Each scene shows the same named points in several views. A view is turned or mirrored, and shifted as a whole, has a little noise and may leave points out.
(in the rows, 128 means zero)

Scene 1
View 1
q_588: [149 133 114 118 141 115 103 156 127 177 156 158 126 121 135  77 146 132
 147 137  98 134 129 154 174 114 129 161 118 160 162 119 127 142  90 165
 123]
q_525: [174 133 141  71 169  96  94 158  47 163 129 149 110 126  84 123 151 129
 227 120  81 128  77 132 144 205 160 171 218 205 175  98  80 185 130 142
 130]
q_524: [160 138 120  99 164 105  86 155  80 151 130 147 119 134 112 103 145 138
 176 128  93 128 106 145 163 153 154 155 166 194 165 108 110 167 104 150
 120]
q_881: [146 127 117 133 136 120 109 145 131 182 158 151 129 114 139  78 132 127
 149 131  94 134 126 159 168 119 140 169 115 153 164 128 124 142  94 161
 130]
q_28: [137 121 140 162 154 140 136 135 133 195 161 140 151  89 145 100  75 129
 150 123 112 128 106 174 169 115 169 175 119 139 153 163 112 135 103 142
 129]
q_909: [156 125 151 117 171 120 122 148  82 183 141 142 138 103 109 130  94 130
 195 117 103 123  78 157 154 169 175 173 183 175 159 137  88 163 125 132
 128]
q_531: [136 135 129 149 189 127 109 146  98 150 125 128 148 114 133 126  74 152
 141 122 123 118  97 169 178 114 188 145 144 183 143 152 116 150 101 137
 108]
q_807: [138 144 134 101 178 113 115 167 118 186 150 165 143 123 128 102 120 141
 148 134 124 123 116 145 189 112 125 137 131 165 142 131 127 143 102 150
  99]
q_934: [142 143  95 112 136 110  94 164 145 173 158 166 126 136 148  55 169 134
 119 143 105 134 154 150 190  85 102 145  88 156 156 115 151 136  73 176
 112]
q_340: [148 136 133 118 174 115 104 152  88 163 133 143 132 118 117 117 111 140
 171 125 106 124  96 154 168 145 165 154 161 184 156 132 108 160 108 142
 120]
q_501: [149 140  70 125 108 106  72 155 151 152 155 158 109 149 153  29 197 133
 112 145  84 145 170 151 183  76 108 155  73 160 171  97 159 135  59 193
 129]
q_648: [144 135 133 119 180 116 108 155  95 167 136 146 140 121 121 114 109 144
 160 125 115 122 100 153 173 133 160 149 151 179 149 136 114 153 106 145
 111]
q_389: [155 125 155 106 165 118 123 150  92 196 151 153 134 101 112 118 111 126
 197 122  97 129  87 152 156 171 153 173 175 166 163 132  93 158 124 137
 127]
q_780: [129 149 121 109 175 115 109 170 137 180 155 169 149 130 143  89 123 150
 116 139 135 125 134 151 203  81 115 125  99 159 136 136 148 131  86 155
  92]
q_269: [138 119 104 193 120 146 114 122 152 169 157 126 137  96 164  67  98 127
 120 128  94 136 130 186 167  90 174 184  88 136 166 155 131 126  78 163
 145]
q_423: [162 134 118  91 147 103  92 159  95 173 146 159 113 128 112  88 162 130
 182 131  85 132 111 139 161 154 133 165 157 179 170 104 111 163 103 159
 126]
View 2
q_389: [129 130 139 142 160 124 146 130 101 137  98 140  98 164 127 131 137 166
 149  75 111 108  84 154 119 137 149 127 171 133 151 144 108 161  71 113
 107]
q_909: [125 132 143 130 156 126 147 123 101 141  99 145  93 152 124 135 136 154
 156  85 105 111  80 158 106 147 151 134 160 139 137 143 103 167  57 117
 114]
q_531: [136 141 108 129 106 125 122 110 112 158 138 172 105 100 124 101 141 136
 144 122 119 100 116 156 105 123 143 123 144 142 127 137  72 158  66 147
 132]
q_269: [119 135  43 117  73  80 117 101 108 127 181 178  95 130 145 111 157 177
 150 129 158 122 123 165 126 106 144 110 156 159 187 129  69 109 150 137
 100]
q_28: [124 143  78 133 112 105 128 107 108 147 142 172  82 153 135 108 151 187
 159 130 132 102 118 150 105 112 139 124 177 153 154 130  81 148 120 136
 103]
q_423: [135 116 139 154 151 114 130 145 102 117 115 125 128 137 131 115 123 137
 121  39 135 118  90 159 158 124 142 109 151 129 186 146 119 127  84 106
 110]
q_501: [145 114  69 167  85  84  87 138 116 104 184 145 151  93 144  66 128 132
  90  54 186 113 143 154 196  76 126  74 134 137 234 134 100  77 158 124
 109]
q_525: [131 114 192 135 184 134 157 146  94 123  76 110 123 145 119 154 118 122
 134  22 101 126  50 167 141 164 158 128 143 127 154 156 128 157  24  97
 121]
q_780: [152 137  94 183 116 123  92 132 123 152 147 162 127 101 134  47 132 147
 109  97 152  75 161 130 143  72 118  98 164 134 168 131  88 138 117 144
 117]
q_524: [138 119 145 140 139 122 129 137 103 127 118 132 131 116 125 117 124 120
 123  50 126 119  87 163 148 132 149 115 136 129 167 147 107 137  62 115
 123]
q_807: [146 135 118 174 139 127 111 133 117 149 125 152 117 125 131  71 132 149
 119  87 135  84 131 136 133  94 128 110 165 132 161 138 100 147  96 135
 114]
q_881: [128 124  97 147 126 100 125 127 106 121 140 145 111 148 139 111 136 165
 131  73 148 114 110 156 146 108 140 107 164 139 192 140 102 121 122 119
 100]
q_934: [147 121  84 176 109  95  92 139 117 119 162 145 140 111 141  63 129 146
 101  65 175  97 145 144 173  77 123  85 152 136 213 134 102 102 144 127
 105]
View 3
q_269: [ 85 144 101 123 115 177  94 167 134 112  47  79  74  98  88 103  79 106
 169  88 122 159 132  50 143 161 150 144 126 152 156 160 152 186 105 131
 152]
q_780: [116 112 102 141 104 139 128 160 130 120 115  78  91 126 128  89  86  60
 188  81 117 173 104  91 153 174 121 111 114  94 146  63  93 221 121 160
 106]
q_588: [113 138 123 114 101 142 126 131 149 130 111  93 103 119  85 107  79  89
 175 108 117 162  98  99 145 151 115 119 114 121 142 125 123 173 125 128
 117]
q_648: [132 129 132 137  96 141 121 144 127 107 118 116  89 158  95 110 112 106
 145 125 131 139 119  96 144 103 133 105 131  97 144 121 123 168 148 140
  96]
q_909: [128 134 135 147  82 146 122 124 137 101 121 124  75 173  76 117 114 124
 143 161 128 115 140 103 134  70 132 109 144  90 132 151 136 137 162 120
 107]
q_389: [124 135 134 143  78 144 126 115 147 112 127 120  79 164  76 116 101 115
 162 162 121 118 136 110 135  84 120 112 142  86 124 148 134 138 155 117
 116]
q_807: [124 120 117 141  93 134 132 143 138 115 126  95  89 147 107 100  96  82
 176 113 120 149 111 100 148 134 118 109 125  89 138  90 108 189 138 144
 103]
q_28: [ 96 133 100 157  94 167 103 161 133  98  73  90  59 136  99 104  90 105
 175 122 119 133 154  67 137 125 141 133 145 111 140 142 139 181 128 129
 143]
q_423: [132 140 150 103  92 127 133 103 154 135 140 116 113 140  68 118  94 104
 159 134 124 146  91 124 142 119 109 105 115 114 135 138 126 141 146 120
  99]
q_934: [112 131 117  99 111 134 130 135 150 144 113  80 116  97  95  99  70  67
 191  78 115 185  74  98 151 193 113 118  98 129 149  98 112 196 109 141
 114]
q_531: [126 128 120 149 103 154 107 175 108  88  94 117  76 157 107 106 126 118
 125 108 132 142 131  73 144 100 155 106 135 105 157 122 127 181 145 154
  95]
q_524: [140 137 151 107 100 130 129 120 141 123 136 127 112 152  70 118 113 113
 134 131 130 145  92 114 143 102 121  98 119 111 146 137 124 143 152 131
  87]
q_340: [136 134 141 124  98 136 125 131 132 113 127 124  98 161  84 115 116 115
 133 130 131 140 109 103 142  95 129 102 125 104 146 130 125 150 155 136
  88]
View 4
q_780: [182 121 110 121 105  85 130 110 153 152 131 108 106 131  94 122 162 131
 140 118 146  83 153 114 131 107  89 163  52 157 140 128 153 169 199 102
  72]
q_909: [175 131  89 101 114  86 159 159 108 153 119 112 134 126 122  93 143 139
 169 141 100  88 141 156 133 173  79 167 111  98 157 107  99  77  90 125
 120]
q_389: [162 121  94 110 105  93 157 167 111 150 118 107 126 124 112 100 141 136
 152 135  99  85 139 152 127 178  79 159 111 115 169 111 104  84  94 118
 119]
q_648: [183 134  98 105 114  77 145 137 128 154 123 112 124 136 114 103 153 142
 166 131 126  86 143 142 136 147  84 164  92 111 136 109 122 112 133 121
  97]
q_340: [179 139  98 105 111  69 144 147 128 150 122 111 125 142 112 108 149 149
 167 122 133  86 135 153 138 165  88 158 112 105 127  96 129 104 117 122
  99]
q_28: [181 118  87 121 112 100 145 106 132 144 145 113 152 133 118  82 150 122
 160 180  91  97 164 126 155 113  91 141  83 146 184 145  97 123 142 120
  94]
q_588: [155 120 109 134  93  77 139 130 147 136 137 105 117 152  91 117 157 135
 129 127 130  90 142 129 144 141  94 125 103 159 152 116 144 140 152 107
  75]
q_531: [210 142  89  94 129  73 142 111 133 155 130 118 148 141 130  90 152 140
 190 156 127  91 154 138 152 119  91 166  81 100 127 115 114 120 142 130
  94]
q_881: [158 120 104 138  95  81 138 122 145 133 143 107 129 146  96 110 156 135
 135 142 119  98 149 131 149 138  96 118 109 161 164 122 135 135 144 114
  77]
q_934: [154 118 121 145  84  73 122 113 167 133 142 101 106 155  74 134 167 135
 117 110 150  92 144 116 143 124  99 116  87 185 142 116 174 176 190  98
  56]
q_525: [154 141 101 101 100  68 160 208 103 148 104 106 111 137 108 115 137 159
 159  97 121  80 115 180 119 230  78 161 150  83 126  71 124  54  58 119
 125]
q_269: [175 126  92 143 108  76 134  85 154 126 160 114 169 165 112  87 161 125
 152 186 105 115 164 125 186 105 109  92 112 163 174 136 116 142 148 128
  68]
q_501: [142 127 128 164  75  55 117 107 184 115 149 102 112 184  66 141 171 142
 106 107 163 104 141 121 160 128 112  75 118 199 133 105 194 188 188 101
  35]
q_807: [173 120 104 113 103  86 138 132 136 155 122 106 107 122  99 117 154 135
 145 119 131  81 145 127 122 133  84 168  68 140 142 119 136 138 163 106
  90]

Which points are out of place in each view (at most two, in the order of its rows)? Write none if all are in place.
view 1 -> q_340
view 2 -> q_501, q_881
view 3 -> q_780
view 4 -> q_269

Scene 2
View 1
q_299: [ 83 121 148  96 156 136  92 114 132 165 136 107 106 138 114 154 123 119
 162 169 128 106 133 133 157 117 113 142 114  93  97 141 156 132 136 106
 136]
q_661: [ 89 134 164  97 168 123  96 118 138 160 129 117 118 135 122 159 130 122
 169 183 127  99 132 123 161 119  93 139 109  81  95 145 147 139 136  96
 137]
q_848: [100 125 149 107 162 104  92 115 145 165 136 118 105 128 141 163 136 113
 165 186 121 106 129 122 172 126  79 147 102  87 103 140 139 142 131  94
 133]
q_117: [105 129 154 105 150 148  81 141 134 167 126 141  86 140 139 145 128  99
 131 163 109 114 142 101 145  88 104 136 108  92 110 163 144 163 143 137
 149]
q_467: [ 86 116 135  98 149 154  89 116 129 166 135 111  95 141 116 150 119 116
 152 159 123 116 136 133 148 114 127 139 119  98  98 138 161 132 136 122
 139]
q_91: [ 73 149 146 112 157 191 124 114 116 135 120 121 152 143  97 156 116 147
 180 175 147 116 142 160 129 138 138 121 149  61  79 114 141 104 136 105
 139]
q_368: [105 141 111 146 136 200 129 119 116 136 123 135 142 125 141 165 126 138
 168 178 133 146 137 165 128 153 127 122 151  66  94  85 108 103 124 128
 142]
q_385: [ 75 124 138  97 151 170  96 115 121 156 132 113 109 147 103 147 114 124
 159 158 129 115 139 140 139 116 138 133 129  91  91 133 162 123 136 120
 141]
q_36: [115 108  99 133 133 148  91 114 132 170 143 118  81 125 158 157 130 103
 147 166 110 144 130 139 150 129 113 146 115 107 110 115 134 132 125 133
 137]
q_200: [109 155 159 117 147 185 102 156 121 146 110 164 118 142 138 148 129 112
 134 169 117 123 151 108 129  94 113 120 128  68 102 150 128 153 143 145
 161]
q_114: [ 68 124 168  75 166 133  86 113 134 167 132 104 104 147  98 148 119 119
 163 164 132  92 134 122 155 106 118 140 111  90  88 159 176 139 141 100
 137]
q_284: [ 90 144  85 163 142 198 163  88 113 121 128 110 179 118 129 186 128 168
 211 196 156 154 131 213 134 206 133 124 166  55  77  33 101  55 109  87
 124]
q_602: [123 122 102 147 135 149 105 120 131 160 135 128 103 119 168 168 139 114
 153 177 116 147 128 145 151 144 100 138 121  91 112  99 112 125 122 125
 136]
q_488: [ 62 133 168  86 183 106 111  92 140 154 134  88 145 134  94 170 125 144
 204 194 148  81 124 152 172 148  95 144 113  73  79 129 158 110 130  54
 126]
q_558: [112 133 127 131 151 133 107 118 138 157 130 128 117 122 152 169 140 120
 167 189 125 125 131 138 159 141  88 138 115  81 103 113 118 130 126 106
 137]
q_527: [ 71 132 166  80 161 168  90 123 124 159 128 116 109 152  91 140 112 124
 154 154 130 100 145 123 138  96 137 130 121  85  90 160 172 137 143 119
 145]
View 2
q_602: [103 162 126 125 144 146 123 133 142 161 171 131  98 103 123  96 187 175
 135 158 149 132 118 119 157 166  86 144 169 132 132 118 143 118 106 149
 105]
q_467: [124 127 129 116 155 149 112 144 145 168 138 142  83  96 165  78 136 167
 135 136 146 165 146 153 143 131 110 151 182 135 158 108 133 147  91 132
 133]
q_368: [ 55 191 126 136 138 163 156 124 145 193 161 172  98  94 114  97 150 188
 119 155 175 157 130 121 148 151  80 135 162 139 118 132 150 133 120 126
 112]
q_36: [126 150 122 119 163 147 116 138 145 157 169 121  83 105 145  85 178 173
 132 151 139 138 121 126 166 157  96 155 175 134 143 107 133 126  98 151
 116]
q_558: [105 140 139 123 121 131 117 144 133 166 143 143 118 102 123 102 172 170
 143 155 152 141 136 141 130 162  92 129 178 128 147 123 149 126  93 145
 103]
q_848: [134 108 139 120 122 123  90 147 131 153 137 129 112  96 138  95 164 158
 157 150 141 142 148 146 114 149 103 136 184 124 167 119 134 130  80 151
 110]
q_200: [ 99 167 147  89 115 139 168 164 147 178 115 167 138 112 149  92 169 182
 123 136 156 169 138 178 173 177 119 139 189 133 135  93 175 147  99 121
 109]
q_385: [107 137 130 121 153 152 124 140 146 181 134 157  82  96 162  80 119 171
 126 131 153 174 152 155 138 123 110 148 180 139 154 112 135 155  94 125
 136]
q_284: [  0 204 118 184 134 175 143  92 135 216 193 190  81  74  68 110 128 189
 125 170 197 152 131  79  97 124  42 116 145 144 109 174 132 120 136 128
 109]
q_527: [118 120 137 108 142 146 125 152 145 181 110 162  94  98 179  77 107 165
 132 121 153 186 164 179 134 123 125 144 189 136 164 102 140 164  87 117
 140]
q_117: [146 126 139  89 138 132 125 165 146 157 122 135 115 111 175  82 166 167
 138 134 134 159 141 177 166 165 127 151 195 131 157  88 152 145  81 134
 121]
q_488: [ 98  94 139 152 112 130  78 131 122 179 127 157 102  75 123 102 104 151
 162 146 160 159 175 144  52 108  95 117 178 130 177 149 120 140  81 138
 121]
q_661: [124 111 140 119 121 129 102 149 135 167 123 146 111  96 145  94 140 158
 151 142 148 156 158 159 110 140 109 132 185 127 165 121 140 139  81 137
 116]
q_91: [ 58 159 133 138 130 158 145 132 142 202 135 187 100  87 132  93 105 176
 130 139 177 182 156 146 114 125  95 130 173 139 140 133 145 152 106 113
 127]
q_299: [123 116 133 121 140 138 104 145 139 168 131 142  93  95 153  86 135 161
 143 140 145 160 153 155 124 131 110 143 185 132 163 114 135 144  86 136
 127]
q_114: [131 100 137 117 138 137  97 151 139 171 112 150  93  94 168  81 116 157
 146 129 146 173 167 172 113 120 121 140 190 131 178 112 128 155  77 129
 136]
View 3
q_200: [146 137 127 170 101 105 102 117 172  97 127 138  89 131 159 151  94 137
  97 115 100  99 115 137  90 125 127 120 121 122 120  93 149 160 136 102
 164]
q_284: [ 81 114 101  97 137 141 164 102 165 112 130  95 159 104 150 141 216  90
 100 136  65 116 159 177  26 160  72 138 190 102 132 201 181  47 103 138
 236]
q_117: [158 139 101 181 101 110  87 126 152 124 138 151 100 133 162 145  79 155
 133 111 131  94 124 113 100 116 152 121 126 118 137 111 133 168 142 112
 116]
q_299: [147 136  95 156 105 114 101 114 139 140 137 145 129 117 154 148 108 146
 138 125 132 101 147 112  74 137 135 130 151 112 143 152 144 127 138 114
 118]
q_848: [131 131  87 174 109 134 107 132 161 130 137 146 123 121 160 133 122 143
 156 116 137  98 149 111  81 133 153 131 150 104 147 169 114 147 127 127
 115]
q_91: [127 132 122 129  98 105 124  91 147 115 121 124 134 100 144 162 131 120
 101 141 104 113 144 141  45 159  91 135 152 116 120 147 172  93 134 101
 168]
q_527: [162 141 113 150  87  94  90  97 126 138 128 145 123 110 151 164  80 149
 118 135 132  99 138 115  71 145 119 128 137 124 131 119 165 123 151  95
 117]
q_368: [116 125 105 129 131 122 129 109 168 110 137 112 128 125 159 145 158 115
  97 119  72 107 131 160  62 134  99 126 158 112 134 140 173 101 117 128
 210]
q_488: [119 133 103 148  84 128 125 104 140 132 118 142 149  86 139 148 133 127
 161 150 156 111 177 108  39 177 126 146 165 101 134 210 120 102 134 107
 104]
q_467: [158 135  88 148 114 109  98 112 133 149 145 143 132 123 159 148 104 150
 128 122 123  95 139 116  79 126 130 125 151 117 144 133 160 123 138 119
 127]
q_661: [136 133 100 166  95 122 108 120 154 127 129 146 122 113 151 144 112 140
 145 127 138 102 149 113  71 146 142 134 145 109 136 158 124 137 134 110
 118]
q_558: [119 128  97 163 116 135 122 133 177 114 136 136 117 126 159 133 138 130
 135 112 113 102 138 134  78 131 138 128 150 104 138 156 126 143 120 130
 155]
q_36: [144 127  67 153 145 128 101 137 156 146 159 134 128 144 170 131 132 150
 131 100 101  93 128 127  95 102 141 118 161 112 156 139 154 134 123 144
 159]
q_602: [126 121  75 154 145 138 117 139 173 126 150 126 122 143 170 128 151 133
 129 100  91  97 130 142  89 110 137 121 159 107 149 149 146 133 113 146
 176]
View 4
q_848: [141 154 126 120  99 133 120 133 160 124 119 128 118 134 155 166 149 137
 144 167 147  93 139 132 123 167 135 110 195 136 150 127 131 103 101 167
 138]
q_200: [121 150 160 121 119 176  89 153 143 127 164  95 102 175 157 137 157 130
 180 135  88  94 142 109 195 187 144 135 162 110 100 146 120  66 117 139
 149]
q_488: [120 149 119 121  98 130 140 146 155 125  94 163 167 151 166 194 124 152
 171 183 157  93 139 116  87 156 112 122 145 149 156 104 140 110  97 158
 142]
q_385: [ 93 136 152 126 119 154 112 151 142 113 137 122 136 130 169 156 138 138
 157 121 123 100 139  98 146 166 100 123 131 136 106 137 119  77 110 156
 138]
q_299: [111 142 142 121 111 142 116 143 153 114 123 128 127 128 160 162 144 136
 148 142 135  99 137 113 137 163 118 119 161 135 127 134 125  87 103 166
 137]
q_602: [143 167 123 125  89 163  95 133 135 137 169  71 104 124 185 138 168 152
 149 126 136  83 125 125 140 198  92 108 188 144 131 117 103  92 132 125
 120]
q_91: [ 96 146 139 126 114 169 118 162 129 130 143 125 161 169 185 171 129 154
 196 142 118  89 130  95 138 178  85 138 104 143 115 112 122  82 125 121
 139]
q_527: [ 89 127 162 122 132 148 114 157 152 104 126 139 134 141 153 158 134 128
 160 133 115 107 146  97 160 155 125 131 132 124 102 150 128  72  99 169
 148]
q_114: [101 130 151 122 122 135 122 148 159 106 110 148 133 131 151 165 135 129
 149 145 133 106 147 107 140 150 130 121 153 130 124 145 135  84  88 184
 147]
q_284: [112 175  94 136  76 187 116 155 103 165 170  86 186 163 233 175 140 191
 208 138 149  67 104 104  84 209  11 128  97 181 134  56 103 100 161  61
 115]
q_467: [103 138 146 124 117 148 108 147 149 112 134 116 123 118 165 151 144 133
 142 123 131 102 138 107 145 164 106 118 155 134 115 144 119  79 105 165
 136]
q_661: [126 145 136 121 108 144 118 143 156 122 121 131 127 149 158 166 145 139
 158 163 134  96 140 119 134 169 135 121 173 130 138 130 131  94 100 164
 142]
q_368: [118 165 124 128  96 178 102 148 120 144 171  82 137 154 196 150 150 163
 182 126 127  81 120 107 134 200  70 124 138 151 120 100 107  87 139 102
 126]
q_558: [146 163 124 124  94 158 105 136 141 136 147 100 113 150 170 154 158 147
 165 153 132  84 134 126 140 188 121 118 183 136 138 117 118  93 121 133
 134]
q_117: [125 142 161 120 120 152  97 140 155 113 145 104  88 136 148 140 160 120
 145 129 110 102 146 118 182 174 150 120 189 114 110 156 121  72 103 170
 142]
View 5
q_284: [127 160  34 119 154 141 125 153 128 124 193  77  66 195  48  96 147 114
 140 196  73  90 152 114  84 134 138 228 184 201 180 164 245  75 140 173
 185]
q_848: [128 129 123 115 106 137 104 137 114 157 122 162  83 139 104 130 156 146
 112 100 124 122 113 112 113 127  77 140 117 122 168 145 139 125 125 157
 180]
q_368: [115 172  81 101 115 153 126 160 110 126 151 109  75 165  88 102 152 125
 142 151 121 102 126 145 100 127 109 187 155 167 168 168 226  59 141 161
 157]
q_299: [130 146 117 111 112 142 121 150 102 143 127 163  96 115 108 123 162 139
 130 104 119 101 102 104 129 140  84 135 121 126 154 143 165 103 134 173
 168]
q_114: [134 149 124 113 114 132 127 152  97 136 122 176 105  93 105 132 166 133
 131  91 113  90  87  92 148 150  73 119 111 119 154 141 164 111 136 180
 172]
q_200: [104 185 136  82  84 141 130 162  88 123 107 145  75 130 115 119 154 126
 139  94 157 111  84 171 124 129  68 141 117 131 169 184 206  65 142 139
 147]
q_91: [126 175  82 105 132 131 143 170 101 111 155 125  90 124  74 115 155 110
 153 137  94  75 101 113 133 153  99 165 145 164 164 163 230  74 147 179
 169]
q_36: [122 145 107 111  95 176 108 149 108 156 129 147  93 150 137 101 162 157
 123 126 148 126 135 131  97 118 102 155 141 131 140 143 163  77 128 166
 144]
q_385: [129 163 106 109 112 144 134 167  96 128 133 153 103 104 111 116 162 132
 142 116 118  88  99 108 135 148  91 141 131 136 145 148 193  78 141 183
 157]
q_117: [116 161 144  93  81 153 116 156  92 143 102 168  91 117 136 123 158 144
 128  86 161 121  91 143 125 126  62 123 108 113 152 157 168  84 134 154
 145]
q_602: [116 145 101 108  98 167 102 143 115 155 135 131  78 172 119 104 154 149
 120 132 142 131 140 143  83 111 102 171 143 141 157 154 175  81 127 153
 154]
q_558: [118 145 114 105 104 144 105 141 113 145 128 139  73 160  97 121 154 138
 118 116 131 125 116 136 103 124  85 160 128 139 176 161 171 106 130 148
 173]

Which points are out of place in each view (at most two, in the order of its rows)? Write none if all are in place.
view 1 -> q_558
view 2 -> q_200
view 3 -> q_117
view 4 -> q_848, q_368
view 5 -> q_91
